Each row is a point on a landscape with many valleys, with its height.
A ball rolls from a point to the lowest of its 2 nearest points, and stops where none of them is lower. Distance is the straight distance between rows; heights are no part of it.
k10: [ -6  -1 -14  -9  13  -6  -9  -9  23  -1  -7  11  19   5 -13   5   7  -3
  10 -17  -9]  h=24.2
k852: [ -5   1 -11  10  17  23   8   3  14  -9 -18  22   4  26 -24 -22  -1  11
  11   2 -11]  h=29.4
k166: [-11   3  -6   5   6  25  14  10 -17  -6  -5  15  -1  11 -13  -5   3  10
  11 -17   2]  h=45.0
k33: [ -4 -12  13   4  -4 -14  13   7  22  29  18 -17   1 -14  11  -2  -4 -17
   4 -18   5]  h=69.5
k941: [ -3 -20  -2 -10 -14 -10   2  14 -30  -7  17  -4 -12 -11   8   8  -1   6
 -11 -14 -17]  h=29.5
k69: [  7  -4   7   0  -9 -12   1  19  12   3 -11  13  -4  12  -1   1  -7  10
  13   2  -3]  h=28.4
k95: [  3  -9  15 -20  -1 -23 -18 -12 -19  -6   0  -7 -12 -13  -2  15   4 -10
 -15  18  -5]  h=67.6
k52: [  1  -1   9  -9   1 -25 -22 -17  -4  -8  -7   0  -9 -14 -12  23   4 -15
  -3   9  -7]  h=66.7
k555: [  2  -8  18 -17   0 -15 -13   0 -24  -7   1 -15 -11 -10  15   1   4  -1
 -16  22   4]  h=68.5
k967: [ 10  13   5  -2   4  12 -10 -25 -16 -12 -23  19   5   8  -9  -2   4  -2
   2  21   2]  h=36.1
k9: [  4   3   6  -5   0 -23 -24 -13  10  -8 -19   7  -2   0 -29  19   3  -9
   6   7  -3]  h=67.7
k747: [ -3 -12   1 -18 -10   2  -2  13 -32  -2  12  12 -13  -4   9   5  -1  15
  -3  -1  -7]  h=33.3
k551: [ -9 -11 -19 -32   0  11 -30   1 -32 -11  15   6 -19  -5  17   2  -3  11
 -11  12  -4]  h=31.2
k162: [ 10  18   0  24   9  -2   7 -19  28   3 -16  -4  16   7   0 -13  -2   4
  -1  28  -4]  h=23.2
k688: [  6   3  19  -2   5 -12   8   6  13  -4  -1 -14  -3  -4   6   4  -4  -4
  -7  14   4]  h=29.6
k507: [  1   3  -3 -18  -5  -2 -25  -6 -17 -26   7   4 -21  -8   2  12  -9  -7
  -8  14   9]  h=5.3
k246: [  4  -5  -5 -13  12   8  -8  -4  10  -8 -15  10   7   9 -10  10   7  -2
   2 -11 -12]  h=31.1
k956: [ 10 -28   0 -10 -14  -5   2  -1  -5  13  26 -11  -6 -22  19  11  -1 -21
 -22 -13 -17]  h=67.3
k830: [ -3   7   1 -14   4  17   9  -1 -34   3   5  10  -3   5   7 -10  -4  15
  -1  29   6]  h=37.3
k247: [ 13   5   2   7  -2  11  -7  -9  14   4 -27  13  16  15  -4  -5   4  -4
   9   3   7]  h=32.9
k654: [  7  15  -4  18   5  15   7  -4  11 -19 -18  10   7  23 -20 -21 -10  11
   4  16  -1]  h=37.8
k526: [ -1  -2  11   7  -8 -19 -12  -4  -6  -6   1  -5 -15 -22  15  12  -1 -17
   5  -5   3]  h=63.9
k376: [ -7  -1 -10  -5  11   5  13  15  15  -3  -3  15   7  20 -19  -9  -5  17
  12  -6 -10]  h=17.7
k887: [  9   9 -10  22   9   5   8 -10  20  12 -19   6  22  17 -10 -26   1  13
   6  18 -17]  h=5.8
k301: [  0  -5  -6 -25  -6  -7 -17  -2 -21 -13  26  -5 -20 -16  15   4 -15 -10
 -16  17   8]  h=17.0
k917: [-11 -30 -20 -18 -10  -7 -24  -6 -39  -3  25  -7 -15 -12  21   7   6  14
 -21  -2 -27]  h=68.8
k279: [  8 -21  -4  -2 -15 -20  -8  -4  -7  -4  17 -14 -12 -22   8   8  -4 -30
 -20 -14 -15]  h=66.9
k74: [ -8  -1 -15  -3  11  16   7  12   3 -12   9  -9   0  -3  -6  10   5   3
  -6 -26 -10]  h=21.1
k796: [ -6   9  -8  10  18  -8   3  -7  12  -8 -18  16   5  15 -20  -4   3  17
  12  13 -25]  h=29.0
k933: [ -1  14   9  21  -6 -13  -4  -6  13 -14 -17  -4   8   6  -4  -7  -3  -6
   7  -2  22]  h=59.1
k596: [  2 -16  15   6 -14  -2   9  14   0  27  22 -15 -17 -20  23   4  -1 -14
  -2 -14   1]  h=70.4
k59: [ -9   0   0 -18  14  -3   1   0 -14 -24   0  12  -9   6 -17   9  -2  12
  -2   7 -20]  h=8.0
k604: [  4 -11  20  -4  -6   5   1   6  -6  18  21 -12 -20 -20  29   3  -1 -17
  -3   5  10]  h=71.4
k837: [ -5 -24  -9   1 -13 -15   6   7   4  17  15  -2   7 -12   4  10   6   3
   0 -35 -22]  h=68.4
k927: [ -1   1   1  -9  -5 -10   5   0   5  -8  14  -2   4 -13  -5   4 -13 -18
  -2 -13   9]  h=35.3
k513: [  5 -12  20 -11  -9 -17   9  16  -4   0  14 -12 -11  -9   8   1 -10  -6
  -9   3   1]  h=21.5
k818: [ -6  18  -1  27   0   8   7   1  13   2 -11 -11  13   8   2 -11   6   4
  10 -10  21]  h=55.8
k331: [ -7   5  -7  12   1  22  18  16  -4  20  -4  12  -2  14  -9  -4   7  21
  16 -14   1]  h=42.3
k383: [  0 -22   2 -18  -7 -19  -5   4 -13  -9  13   0  -9  -7  -5  17   1   8
 -14 -10 -30]  h=26.1
k346: [  0  -9  16  -1 -10 -10  17  25  -9   5   4 -10  -2   0   3  -2  -2   7
  -1 -10   1]  h=14.2
k340: [  3   5   0 -21   7  16 -18  -7 -20 -27  -4   3 -10   5   0   4   0   0
 -11  18   9]  h=18.1
k168: [  1   5   4   8  -5  14   6   1   0  22   7  -6  -4 -13  19  10   6  -8
   4 -11  17]  h=48.6
k697: [  4 -16 -10  -1 -14 -27 -21  -7  -6 -10   2  -2 -10 -16 -10  21   2 -21
 -10 -18 -21]  h=66.4
k784: [ 18  10   4  11   0   3 -10 -17   7  -4 -31  15   7  14 -12  -4   0  -1
   5  25  -5]  h=40.6
k257: [ -2  -5 -12  -1   2  20  11  13   5  15   9 -10   6  -1  -6   8   9   2
  -3 -33   1]  h=14.3
k822: [-13  -6 -11  -6   7 -11  10  15  17   2  10   5   7   7  -9   4  -1  17
  10 -19 -17]  h=1.1
k23: [ -4  -3  -4  -3  -5 -18   0   5  16 -12   1  -8  11  -1 -14  -5  -8 -13
   2 -23  10]  h=32.8
k270: [ -1   7   6 -19   3  13   8  -8 -17   3  16  -5   4 -13  13   2  -3  -9
 -12  10  16]  h=27.7
k294: [-11  22 -13  14  18  18  21 -15  11   3  -3   2  22   7 -13  -9   3   9
   9   0   2]  h=42.5
k141: [ -5 -18  -3   5  -7 -24  -1  11  19  16   9 -11   8  -9   6   0   3  -9
   3 -28  -7]  h=68.9
k81: [ -4  13   5  22  -5  10   6  -1  10  12   1 -13   4  -6  10   0   4  -8
   7 -18  28]  h=52.6
k625: [ -8  -6  -9 -25  13  19 -16  -8 -32 -13   2   5  -7  -1   8   4  10   8
 -11   9  -6]  h=26.0
k648: [-11  17  -8   8  18  12   5 -16   5 -19  -9   7  10   6 -13   1   4   4
   7  -8   0]  h=35.6
k716: [  9  19  -1  16  -7   3  -7 -16  31 -12 -11  17   7  17  -7  -8 -17   1
  10  18  18]  h=49.2
k71: [-12  13 -10   4  14   3   1  -2   5 -21  -1  -7   3  -4  -4  10   6   2
   1 -17  -3]  h=28.1
k236: [ -6  -3   1 -16   2 -24  -1   5  -3 -17   8   7 -13  -4 -13  17  -7  10
  -1   3 -20]  h=19.3
k799: [ -1  12 -12  20   2  26  25   9   3  34  -5   6   6  20 -19 -16   5  20
  12  -1   4]  h=36.5
k768: [  9   9   1  -6  10  31  -6 -12 -17 -13 -14  10   0  12   3  -3   5   3
  -6  21   5]  h=28.2
k929: [ 2 11 11 12 -3 11 28 14 -8 27  1 -7 -1  6  1 -5  3 14  2  7  9]  h=18.3
k206: [  3  15   7   7   4  20  24  -1 -21   8  -4   0   7   7  -2 -14  -1  11
  -2  21   6]  h=30.1
k464: [  6  14   8   6  14   2  12 -10  13  -1 -11 -11  13   3   1  -2   3   3
  -6  19  -2]  h=33.0
k996: [ -1  13 -16  27   8  26  13  -2  16  26 -12  -1  20  24 -17 -26  12  12
   9  -2   9]  h=29.8
k158: [ -2   5  19  16  -8 -25  -9  -8   4  -8 -11  -7  -5 -12   4   1  -2 -17
  10  -2  14]  h=61.7
k293: [ -7 -22  -9 -18 -10 -17 -37  -7 -35   0  11  -7 -22 -17  22   6   4   3
 -16  12 -13]  h=68.1
k344: [  9 -29   1  -7 -14  -4   3  12   2  15  18  -7  -1  -9  11  15   5   3
 -13 -24 -23]  h=67.9
k542: [  8 -12   7   0  -8 -25 -24  -7  11  -4  -6  -4 -12 -15   0  17   1 -22
  -2  -8  -6]  h=65.6
k440: [  2   0  12   6  -4  -4  20  17   8  17  -4 -11  11   8  -4 -10   0   3
   2  -5  11]  h=0.7
k313: [  0   8   6 -14   0  -1   8 -14  -1  -3   7  12   8 -10  -1   4 -10 -12
   2   5  10]  h=35.2
k24: [  6  11  -1  10   6  33  27  -4 -19   6 -10  13   9  16 -19 -25  -1  13
   0  15  -5]  h=36.4
k395: [ 7  3  0 -2  1 21  8 -3  8 17 -7  8 16  6 -2 -1  5 -6  6 -9 12]  h=19.6
k269: [  4  18  -8  22  -1   4   4  -3  31 -13  -7   7  13  26 -15 -25 -17  11
   6  17  12]  h=43.2
k48: [  6  -5   1  -7  -2   8   1   2   4  15  10   0  -2 -14  18  17   5  -7
  -2  -8  -3]  h=44.0
k943: [-15   2 -19  -3  13 -10   5   3  30   9   8   1  20   5  -6  -3   2   5
  12 -16  -1]  h=15.3
k410: [  2   9   7   6  -1   1   4   5  -9  -2 -14  10  -3   6   3   3   1  10
  11  10  -1]  h=40.0
k637: [ -1   0  -8   1   6  27  12   6  11  26  -1  -7  16  10 -12  -3  13   2
   2 -23  11]  h=3.8
k403: [  3  18   2  33  -6   8   4  -3  30   9  -6  -6  10  14   7 -17  -3   3
   9   6  27]  h=59.2
k598: [  4   9 -18  32   7  12  -4  -1  26  12 -21   0  21  25  -7 -30  10  15
  10   8   1]  h=20.4
k5: [  4   1  12  13  -7 -23   2  17  27   7  -9  -2  -3   8   6  -8  -9   3
  14   7   6]  h=10.6
k900: [  1   3  28   0  -2  -2   3  -8  -8   9  11  -6 -15 -15  26  -4  -6 -17
   3  20  19]  h=72.7
k512: [  2 -14 -14  -5 -15  -6 -32  -5 -32 -11   5  -5 -19 -20  18  11   5 -16
 -14  -4  -4]  h=67.1
k407: [  1  -1 -10  11 -13  -3 -16  -2 -13 -11   5  -5 -15 -23  19  15   2 -17
  -1 -18   0]  h=65.7
k110: [ -5   2   0  -2   0  11   2  11 -24  -8  -2   8  -8   0   4   6   4  11
   5  -6  -2]  h=39.0
k223: [ -2   4   1  -7  14  -4   6  -9  -2 -18 -16  19   2  15 -29  -1  -3  10
   5  14 -18]  h=20.2
k159: [  4   9  15  -8   1  -2  -5  -1 -19  -9   0 -10 -12  -2  18  -5  -6   2
 -10  37  17]  h=69.9
k890: [ -6   0   1  13  -3 -25   2  16  32  12   2  -7   9  12   1 -22  -4   1
  15  -3  21]  h=25.0
k684: [  2  -4   2 -14  12  12   0  -7  -3   5  -4   4   5  -4   8  18  14   5
  -6  -1 -16]  h=38.2
k163: [  2  -3  -3 -17  -6  13  -4  -1 -15  -6  27 -12  -9 -19  19   2  -9 -17
 -19   3  16]  h=22.6
k550: [  1  -5   5   2  -6 -24  -6   6  34  -5   2 -11   7   3  -5 -12 -12 -17
   4 -11  22]  h=30.3

For each start below, name the point where the ball stops.
k166 -> k59
k512 -> k822
k168 -> k822

Call two points neighbours if one is among the 2 nearest of the other. Go from one point of each pair to the other, from neighbour to neighbour, staying as low as possible. Name the highest point that can't be avoided.
k637 and k59 -> k784
k887 and k507 -> k830
k5 and k507 -> k927
k887 and k440 -> k464
